The views of a scene show one set of named points, each view turned or mirrored, and shifted as a whole, with a little noise and some points left out.
In the rows, zero is written as 128.

Scene 1
View 1
q_752: [141  86  70  93 163  88 129 111 171 174 130  74 134 126 128 180 128 155
 171 135 163 101 206  91  99  76 141 129 150 164 137 140 122 115 157 137
  87  81 147 125 113 126  44 113 123 102 108  98 131 163 116 109 116 109
  96 114 127 152 170 176 123  79  65]
q_462: [120 113  97  86 135  93 124  88 165 136 147  93  98 121 122 167 122 156
 165 131 116  96 185 109 131 101 148 118 178 176 140 104 138 144 166 133
 109  99 139 119 138 114  61 101  78 125 107 104 137 121 131 107  90 119
 116  98 152 144 160 151 154  91 105]
q_3: [ 89 156 106 102 108 107 113  71 118  77 166 144  65 116 116 131 110 182
 152 114  54  91 128 190 181 129 128 123 194 175 139  74 167 188 164 120
 126 150  99 126 161 110 149 125  63 121 127 104 124  66 166 140  62 141
 159  61 189 123 107  93 187  99 154]
q_951: [ 95 157 118 111  82  96  83  97 135  78 131 129  90 138 139 145 138 178
 107 133  94 104 119 185 199  94  93 106 180 188 128 106  88 162 145 117
 139 137 105 143 140 129 130 149  87 137 156 113 140 110 168 142  92 135
 182  81 192 122 103  84 176 106 119]
q_624: [ 94 149 132  79  83  96  74 105 175  92 131 102  97 141 132 153 148 172
  97 149 105 106 152 150 179  83  99  84 167 194 123 109  67 144 151 139
 133 124 123 128 139 140  89 143  66 153 149 105 167 129 149 124  84 125
 190 102 192 140 126  95 157 117  98]
q_830: [107 131 101  91 115  99 110  89 152 114 149 110  93 125 122 152 125 165
 145 130 105  97 161 147 149  99 124 115 168 175 134 103 131 153 159 132
 113 122 119 125 142 122  96 127  80 122 126  99 137 114 143 125  83 128
 146  90 171 136 137 122 156 100 105]
q_597: [135  93  85 113 156  78 147  87 161 158 126  83 109 121 142 196 118 143
 190 120 140  90 192  76 122  99 175 139 205 173 142 113 143 138 166 117
 104  65 147 125 125  94  31  75 103 116 104 132 126 135 132  91 123 117
  68  95 131 134 177 188 151  76 106]
q_268: [111 126 105 117 112  85 106  99 146 112 118 108 105 136 147 170 134 159
 134 131 120 100 147 137 170  90 122 121 189 186 131 118  99 146 149 114
 130 107 124 141 129 119  89 122 106 131 146 122 136 131 155 121 118 128
 137  90 167 126 134 124 165  92 109]
q_572: [124 112  97 102 132  82 123  99 166 141 126  90 110 132 139 182 128 151
 154 133 135  96 177  98 141  85 145 124 187 178 134 120 110 135 159 122
 115  86 141 130 123 111  51 103  99 126 123 123 137 141 135 104 116 122
 110 100 146 138 163 157 151  88  96]
q_695: [112 132  94 109 110  97  89 115 145 118 125 108 119 139 133 153 137 178
 120 139 133 104 147 168 162  74  90 115 149 173 123 137  85 134 141 121
 116 125 117 144 118 139 113 154 122 115 147  99 133 144 152 142 111 121
 168 100 171 134 113 105 147  94  81]
q_451: [112 125 113  98 109  88  98 104 170 120 122  94 111 138 140 169 140 162
 124 142 132 104 162 127 161  77 113 108 171 185 127 119  83 134 149 129
 122 103 129 133 129 130  73 125  96 138 141 113 150 144 142 115 108 121
 146 103 170 136 139 130 152 100  89]
q_717: [105 134 118  91  94  90  81 108 169 111 126  95 108 142 135 163 149 169
 106 148 128 106 160 139 164  75 100  96 161 186 124 123  68 132 151 133
 126 108 127 135 129 138  78 140  90 142 144 107 162 148 142 121  99 120
 167 105 176 139 131 114 147 106  84]
q_498: [117 117  93 108 134  92 125  92 146 125 136 108  99 126 134 170 123 159
 167 122 112  94 162 125 146 103 141 129 188 176 138 108 136 152 157 120
 117 100 128 131 136 108  82 106  92 118 119 116 124 116 144 113 104 126
 117  84 152 131 144 144 164  86 113]
q_724: [118 114  93  88 130  99 110 102 162 136 146  98 113 127 120 156 126 166
 149 137 127  98 182 135 133  91 121 115 153 173 131 120 124 136 156 136
 101 111 130 121 131 129  82 131  98 115 119  91 139 131 131 120  89 119
 140 100 155 148 144 132 141  95  88]
View 2
q_462: [136 149 118 115 141  97 178 117 123 152 153 150 123  63 116 143 104 149
 118 137 111 131 122 133 144 160 109 118 132 122 165 134 103 129 129 171
 125 127 126 117 148 116 101 103 121  98 151  87 131 116 115 130 108 112
 115 123 103  99 116 131 140 134  85]
q_3: [132 156 145 160 105  99 189 195 118 146 136 185 104 109 193 147  57 150
  77 163 168 209 121 130 141 193 119 133 142  78 148 153  61 122 162 170
 139 117  70 111 171 150 131 161 130  94  95 138  94 127 122 169  71 208
 104 150 105 146 103 141 161 146  87]
q_830: [120 142 126 140 134  89 171 138 120 145 149 162 125  93 135 142  94 148
 113 144 123 152 125 124 143 171 126 118 137 107 145 144 102 112 134 167
 133 125  98 119 144 125 120 136 130 114 123 104 111 124 128 144  77 153
 109 140  99 119 100 131 136 131  84]
q_717: [100 120 107 151 146  63 135  90 135 146 126 154 138 107 112 128 111 127
 123 131 110 102 134 114 146 162 142 112 134 114 121 163 134  91 109 148
 149 128  93 115 128 120 122 156 135 153 129  92 117 127 145 128  58 165
 123 141  96 127  99 129 109 123  87]
q_695: [112 141 121 164 144  72 148 121 125 148 150 141 150 131 129 133 106 138
 145 142  98 141 130 112 166 151 144 111 121 104 112 172 134  94 122 152
 163 129 111 100 125 129 127 162 142 152  81  83 119 122 146 132  40 166
 123 141  89 123  81 139 110 114  76]
q_624: [ 94 110 107 153 135  58 131 104 136 135 116 169 132 116 124 131 101 122
 101 134 137 111 131 119 136 176 148 116 144 110 124 157 125  90 114 142
 146 125  65 120 135 126 132 172 132 151 133 108  95 138 151 140  54 198
 117 153 101 139 102 123 111 126  92]
q_451: [114 130 111 142 146  72 146  94 130 153 129 148 138  95 112 131 114 129
 123 135 106 108 131 117 151 153 131 115 126 111 133 160 128 101 116 151
 149 135 108 111 135 122 112 138 129 139 136  89 130 126 137 125  72 145
 129 132 100 118 107 133 120 124  86]
q_752: [141 156 110 103 171  99 177  94 122 151 179 117 148  65  80 139 129 156
 163 129  63 113 121 128 159 136 112 100 114 142 155 130 138 122 119 177
 129 137 167 111 122 101  92  80 129 112 141  44 152 104 122 106  96  54
 122 110  90  74 101 127 126 114  72]
q_268: [127 144 125 153 141  82 156 114 129 173 124 151 132  98 134 129 101 126
 115 140 114 130 134 118 163 149 124 122 116  99 133 176 113 117 125 152
 158 137 112  98 144 137 106 142 127 127 118 100 143 127 130 131  74 152
 141 127 104 125 108 144 128 130  86]
q_498: [138 157 130 143 137  98 176 138 124 161 151 151 127  86 140 141  93 145
 117 145 114 153 125 123 157 157 116 121 121 107 149 153  97 125 136 167
 139 135 123 104 148 130 106 123 125 104 120  94 134 120 121 139  88 134
 127 126 101 115 108 140 144 136  80]
q_951: [106 133 127 178 125  71 146 142 129 150 112 171 124 132 163 129  83 123
  96 149 139 154 132 113 156 174 143 127 132  84 112 179 104  99 134 149
 165 126  70 102 148 144 132 187 139 142  90 122 109 135 140 153  41 217
 124 153 101 151  94 144 124 133  87]
q_724: [125 143 113 128 145  88 169 120 122 141 167 143 136  90 112 142 106 152
 135 138 100 135 122 127 148 161 126 106 134 122 146 135 121 111 128 170
 132 125 120 118 133 112 113 125 130 119 124  80 115 116 131 129  78 123
 109 131  95 102  93 123 127 122  78]
View 3
q_268: [104 111 112 117 133 108  96 134 124 131 134 131 146 125 113 136 123 131
 131  71 103 102 117 148  97 121 137 125 151 112 108 103 160 161 131 140
 117 131 139 122 145 115 135 136  93 127 131 131 147 118 121 107 140 121
 126 106 138 155  96 127 124 129 167]
q_624: [116 113  72 133 120 144 102 141  94 108 149 123 149 127 105 122 108 143
 159  48 112 120 126 145  70 120 162 164 203  78  69 111 113 139 121 117
 115 145 124 132 130 111 100 149  69 143 114 135 136 123 117 123 136 122
 128 118 118 153  82 127 126 143 117]
q_3: [117 113 100 125 138  97 103 148 114 205 193 138 164 125 105 121 100  77
 171  73 132 107 155 119 108  63 133 163 178  83  67 106 115 136 134 133
  93 125 125  96 146 130 130 142 103 138 157 114 148 140 148  85 134 160
  95 109 125  94  58  94 107  95 175]
q_451: [115 121 108 117 130 127  94 139 121 105 128 132 141 145 112 129 126 157
 133  67  94 109 111 147  96 133 146 135 156  99 103 108 141 161 126 128
 124 140 146 126 135 125 126 137  87 127 111 142 143 117 115 120 141 113
 137 114 132 164 101 124 122 149 140]
q_752: [133 145 151  83 150 119  78 153 169 101 116 152 129 209 117 120 165 194
 106  82  73  79  87 140 147 157 132 118  88  96 144 115 147 183 125 132
 144 128 194  97 130 170 171 112 134 129 102 173 150 125 116 128 151  93
 138 128 129 182 143  99 106 166 151]
q_830: [124 128 111 113 139 112 101 151 129 147 160 140 151 151 117 121 123 131
 148  73 107 105 127 132 113 108 142 152 156  82  93 111 121 153 131 127
 113 131 150 100 137 142 133 134 103 136 129 138 144 132 131 107 139 129
 114 115 123 128  91 105 110 125 149]
q_951: [106 106  72 137 120 118 106 138  86 152 159 124 156 101  93 122 104 105
 167  51 129 108 143 136  71  80 153 169 200  88  59 103 132 131 127 133
  98 134 112 125 149 101 107 154  77 144 146 113 146 128 119  98 133 144
 114 110 129 122  61 118 122 112 158]
q_597: [121 125 184  89 172  93  85 145 180 139 137 157 144 179 162 150 132 153
  97 116  78 114 100 153 148 156 112  79  89 115 169 111 153 196 142 139
 138 137 178  94 125 167 177 108 125 106 112 167 140 119 138 114 148 109
 128 103 141 158 131 130 114 143 156]
q_462: [126 131 145 104 156 114  92 152 155 139 159 149 147 175 140 132 125 143
 131  92  96 113 115 143 133 130 127 122 131  88 123 116 116 176 131 128
 127 136 167  94 125 162 150 120 110 125 113 157 136 131 138 116 143 122
 119 115 122 142 111 111 110 138 140]
q_498: [117 122 139 111 149  98  93 148 148 154 152 145 151 155 129 135 121 126
 133  90 103 101 120 140 124 115 124 123 131 104 118 110 142 168 134 137
 118 133 159 101 137 140 151 126 115 123 133 141 145 126 134 102 140 128
 117 104 132 137 101 112 111 124 167]
q_724: [131 136 118 103 138 123  92 154 138 126 145 142 142 177 108 116 141 157
 137  70  97  96 109 136 121 125 139 151 139  84 103 118 122 159 124 125
 124 127 163 101 131 152 143 125 112 143 116 154 149 134 122 117 141 115
 121 127 122 151 112  99 104 143 146]
q_695: [114 123  82 118 114 127  94 146 105 112 117 126 139 140  67 113 143 153
 147  43 106  78 110 132  84 103 158 163 161  94  81 103 159 143 119 134
 118 126 143 130 154 110 127 142 101 147 138 131 159 118 103 109 139 115
 128 124 130 161  98  95 119 141 169]
q_717: [112 119  88 120 120 140  97 145 109  97 127 128 144 137 102 122 124 157
 142  52  99 109 112 148  79 128 159 151 174  86  86 109 132 146 119 125
 124 141 138 133 132 115 115 144  79 139 114 140 142 120 109 125 138 111
 137 119 127 165 100 122 123 151 126]
q_572: [116 119 150 103 151 112  87 140 155 121 133 143 143 164 136 142 128 156
 113  93  86 110 105 152 123 145 127 105 122 109 138 113 147 177 131 133
 130 137 165 105 130 148 150 122 107 118 110 153 140 119 126 120 144 107
 132 112 134 160 118 129 119 143 147]
View 4
q_597: [113 112 141 138 129 142 140  91 132 106 156 121 144 151 126 115 156 105
 149 102  86  81 133  94  96 136 174  87 174 113 173  97 140 136  77 115
 102  77  76 128 135 131 166 173 157 134 141 106  79 130 156 104 132  84
 113 181 121 154 149 133 124 125 150]
q_717: [139 119 116 118 143 163  32  85  96 152 176  95 144 117 131 133 116  96
 111 174 148 106 136 143 109 161 124 122 130 173 162 171  79 179  89 129
 145 125  73 135 147 145 105 155 128 168 154 153 124 110 166 140 139  86
 108  75 129 142 139 123 183 124 143]
q_951: [145 101 120 111 103 180  17 108  89 168 163 100 134  97 115 159 104 111
 144 156 158 101 127 173 139 191  73 150 140 160 128 187  83 177  86 166
 165 166 115 147 154 150  70 119 153 158 188 171  99 123 175 144 132  97
 126  73 131 128 139 133 199 134 149]
q_268: [130 112 130 123 127 166  68  96  97 146 158 110 139 121 131 138 131 113
 140 142 121  79 121 143 118 172 114 127 149 146 143 153 109 162  87 137
 137 126  97 136 140 139 109 153 150 153 170 153  90 120 173 136 135  92
 114 114 133 137 141 126 173 128 153]
q_451: [136 117 120 122 141 158  60  89 104 145 169 100 140 122 130 129 128 101
 123 159 132  98 132 136 107 157 133 116 140 159 162 154  93 166  86 127
 135 121  76 131 143 141 116 159 136 159 150 145 110 115 163 135 140  85
 108  99 132 146 140 129 178 124 145]
q_752: [111 127 143 144 150 142 125  99 134 125 175 133 133 148 118 101 152  76
 135 157 111 120 138  99  83 117 194  94 168 137 179  94 128 159  88 104
 116  65  32 133 106 127 172 194 134 162 128 135 101 122 146  94 128  99
  89 139 136 129 130 117 147 116 121]
q_572: [121 118 130 132 136 152 102  91 116 123 164 111 140 137 128 121 142 102
 138 130 106  93 135 113 101 149 153 100 158 140 171 125 119 153  80 120
 117  99  75 128 139 133 144 168 147 146 146 125  92 122 161 117 136  83
 113 139 124 152 144 132 149 124 146]
q_830: [130 100 129 128  95 161  64 107 121 141 174 111 138 113 100 135 111  92
 148 141 145 123 149 135 123 160 115 126 159 141 157 142 100 165  83 149
 153 135  81 149 148 155 111 134 153 158 164 136 100 137 159 108 126  95
 129 106 123 133 143 144 170 129 137]
q_3: [132  76 131 120  42 176  51 125 124 146 166 113 136  88  80 163  89 106
 180 114 156 124 145 162 158 186  55 155 175 120 132 155 108 157  77 193
 179 181 124 161 166 171  71  90 177 150 204 141  71 157 162 101 119 102
 159 102 109 119 149 163 177 140 146]
q_498: [121 103 137 131 104 156  96 104 121 129 160 116 137 125 111 136 131 102
 155 121 121 102 134 131 118 156 127 118 170 124 155 127 122 151  81 144
 135 120  92 141 142 144 127 147 160 144 163 133  82 136 160 109 128  93
 128 136 126 135 144 137 152 131 146]
View 5
q_572: [140 133 117 137  78 138 109 100 105 128 106 123 127 107 136 108 163 141
  88 116 125 156 120 108 152 160 143 118 143 118 107 121 141 155  66 106
 144 142 113 104 115 116 131 165 117 104 153  98 122 135 166 157  89 116
  70  90 125 130 167 123  97 110  87]
q_597: [143 149 103 145  52 126 119 109  84 129 108 125 118 100 108 131 154 172
  56 108 135 183 117 115 151 157 139 118 154 135  80 123 139 175  56  99
 164 143 114  91 121 101 132 170 114  89 138  91 143 144 184 179  90  99
  38  75  95 129 181 113  82 130  77]
q_451: [131 122 133 136 102 149  97  94 123 129 103 126 135 109 166  80 166 111
 120 114 117 131 123 104 153 166 144 117 136 116 132 115 147 135  78 117
 129 144 107 122 115 128 128 162 113 128 162 109 105 123 156 137  86 132
 105 106 151 126 151 133 106  89  92]
q_462: [131 133 137 159  77 141 108  98  98 129 108 114 130 104 115 105 150 154
 109 133 137 148 129 119 154 159 134 101 146 122 121 119 155 152  69 124
 143 127 115 105 105  90 128 166 109 109 156  96 130 135 152 147  82 116
  67 112 111 129 176 107  95 107  92]
q_717: [128 111 141 138 119 155  92  90 137 129 101 128 143 109 184  69 165  96
 137 119 113 112 121  99 157 168 147 117 129 103 149 109 148 122  81 122
 120 145 109 131 109 133 133 156 114 136 175 108  91 116 147 119  84 135
 118 116 165 125 145 137 110  78  98]
q_695: [111 111 141 105 122 149  69 118 122 152 114 121 150 114 178  62 157  89
 156 106 109 103 156 104 164 165 143 121 150 116 157 115 152 152 104 120
 112 135  74  98 120 144 138 165 109 148 172 137  88 122 127 141  75 173
 143 122 172 120 147 159 128  65  89]
q_724: [119 120 142 143  97 140  92 100 105 137 103 113 144 107 133  85 151 135
 114 126 123 129 135 124 161 169 133 100 143 103 135 121 158 156  77 125
 133 124 101  96 110 107 137 161 104 117 177  99 122 127 132 140  66 133
  93 123 121 126 176 123 105  92  90]
q_752: [123 129 110 128  94 117 100 108  95 132  82 123 151  97 125 110 160 149
  29 105 114 153 122 127 161 180 132 113 149  74 100 131 139 177  64  88
 151 134  96  68 123 113 149 165 109  85 186  76 137 131 145 175  59 110
  68  96  91 125 196 118  90  97  74]
q_624: [132 107 159 151 118 165  94  79 144 126 111 124 138 115 183  57 165  90
 177 133 121 102 123  98 152 160 146 109 124 113 164 104 152 103  83 145
 113 141 120 151  98 126 119 159 113 150 169 117  84 114 140  97  88 141
 124 132 175 126 132 130 115  77 113]
q_268: [129 131 129 134  87 150  95 110 112 138 121 126 124 111 158  85 157 116
 147 114 129 139 140  96 152 153 145 125 150 148 128 114 144 148  88 119
 127 147 102 119 117 127 123 165 115 132 140 131 105 133 161 147  98 143
 103 101 159 127 146 141 113  97  95]
q_951: [121 115 162 138 103 167  80 106 120 145 141 120 129 121 165  57 150  95
 218 129 131 101 158  90 153 143 141 117 146 159 168 105 159 127 110 148
 109 136  95 136 103 126 118 166 107 160 140 154  85 130 142 118 101 177
 136 129 194 120 126 152 131  78 108]
q_830: [123 125 157 153  88 151  93 102 103 139 119 111 135 107 127  83 145 134
 158 133 136 124 147 115 155 150 134 102 141 131 145 113 161 144  88 143
 125 122 108 113 102  99 124 165 104 128 160 116 116 133 136 131  84 143
  94 126 137 125 161 121 111  90  99]
q_3: [116 132 183 172  65 169  90 108  89 149 160 101 112 118 101  79 120 141
 252 161 165 114 181 112 150 125 126  95 156 197 168 106 183 145 110 181
 117 107  98 122  94  80 108 175 100 151 124 159 109 148 132 119 104 172
 104 147 157 124 140 127 131  98 112]
View 6
q_462: [102 136 114 144 124 136 134 114 126 125 127 133 141  94 120 158 159 160
 110 144 124 124 105 130 140 132 104 162 124 130 155  95 132 113 114  78
 103 116  99 122 103 156 109 149 115 105 173 145 106 151 131 110 159 134
 121 103 116 117 155 115  88  99 105]
q_624: [ 77 134 127 106 105 124 163 132 106 100 157 121 117 153 104 192 116 163
 112 125 135 132 109 120  90 151 136 163 106 160 124  68  95 186 139  68
 112 111 102 124 153 142 142 153 126  78  73 181  58 141 145 120 144 113
 165  81 166 126 150 127 110 119  80]
q_830: [ 96 146 125 147 116 127 142 128 120 113 141 130 141 123 114 167 130 159
 114 132 132 113 112 105 123 154 130 163 125 141 152  91 113 145 115  69
 113 128  97 123 114 135 128 149 121  78 150 169  90 145 148 106 153 128
 153 106 137 128 156 123  99 117  96]
q_695: [103 156 150 138 105 127 135 135 119 100 123 116 136 148  92 184 124 119
  95 146 135 110 140 100 117 141 156 133 144 156 160  51 105 155 123  55
 116 130  83 135 162 124 130 128 132  76  91 184  91 118 141 122 153 122
 171  85 147 125 147 115 130 105  93]
q_597: [101 127 113 138 124 143 111  82 128 154 107 125 146  47 112 152 192 157
  84 150 112 117 106 145 170  88  87 144 145 118 164  89 143  85 123  88
 101 110  91 130 100 153  77 139 122 126 195 113 126 148 104 115 171 141
  94 114  91  99 138 116  76  84 127]
q_717: [ 84 133 123 104 110 136 151 125 107 106 134 125 116 137  97 192 137 144
 101 143 132 137 117 136 103 127 126 149 123 156 134  50 107 158 141  69
 109 101  95 123 162 158 121 142 118 102  71 166  72 140 126 127 148 117
 145  72 154 115 144 118 121  97  91]
q_268: [ 82 140 141 127 104 125 131 105 116 131 131 110 139 109  90 177 144 150
  83 119 123 113 124 115 131 116 133 143 140 142 146  70 109 150 129  70
 118 126  88 138 137 117 117 143 141  81 116 161  89 135 129 119 164 130
 151 104 138 115 138 130  96 117 100]
q_951: [ 76 147 150 128  94 109 152 124 113 109 159 109 140 149  89 185 105 156
  98  96 139 108 124  85 106 150 160 159 128 152 137  73  82 195 127  64
 125 142  93 138 147  93 149 148 148  47  93 198  68 133 155 111 154 122
 191 104 165 132 148 137 102 150  80]
q_451: [ 90 135 124 119 111 133 140 116 110 118 131 122 128 118  97 184 143 146
  96 138 126 126 118 129 117 121 126 144 129 148 144  62 110 145 132  70
 109 109  92 127 147 144 114 141 122  97 101 160  86 140 124 123 154 123
 143  88 138 112 140 121 105  98  99]
q_3: [ 84 155 143 169 104  99 144 126 127 117 173 120 159 134 119 157  98 185
 119  78 138  94 109  64 125 182 149 184 119 133 150 125  96 181  95  75
 131 164 104 133  86  78 160 163 145  31 183 193  77 146 177  91 153 136
 180 139 147 145 163 146  70 175  85]
q_572: [ 94 131 119 131 118 139 126 104 121 137 119 123 136  80 109 169 167 150
  91 147 115 123 113 136 146 106 105 146 136 131 153  78 128 114 125  80
 105 108  92 126 124 149  95 141 127 112 149 137 108 144 114 120 163 136
 119  99 114 106 141 115  94  87 113]
q_752: [122 141 113 148 131 158 113 117 127 121  88 142 136  89 116 159 181 119
  98 187 123 129 122 139 153 117 103 135 147 139 179  66 146  74 115  70
  96 100  86 122 132 186  78 124  95 139 163 127 132 136 116 122 160 132
 104  86  98 109 148  94 120  48 127]
q_724: [110 144 122 146 122 137 135 136 121 109 121 134 135 125 117 169 139 138
 111 153 133 122 116 116 133 146 125 153 128 144 165  79 123 121 112  68
 104 116  91 121 124 156 114 138 110 106 148 161  99 142 140 114 151 128
 141  89 126 124 154 110 115  91 103]
q_498: [ 95 142 127 149 116 127 129 107 120 136 126 120 146  91 107 160 150 158
  97 127 120 110 114 111 146 130 121 153 133 129 159  92 121 125 115  77
 116 131  94 132 107 125 111 145 127  87 169 152 103 144 132 110 163 137
 135 117 119 121 147 124  87 116 106]

Which points are out of place in each view (at most two, in the order of its rows)? Write none if all are in place.
view 1 => none
view 2 => q_498
view 3 => q_3, q_951
view 4 => none
view 5 => q_695
view 6 => q_717
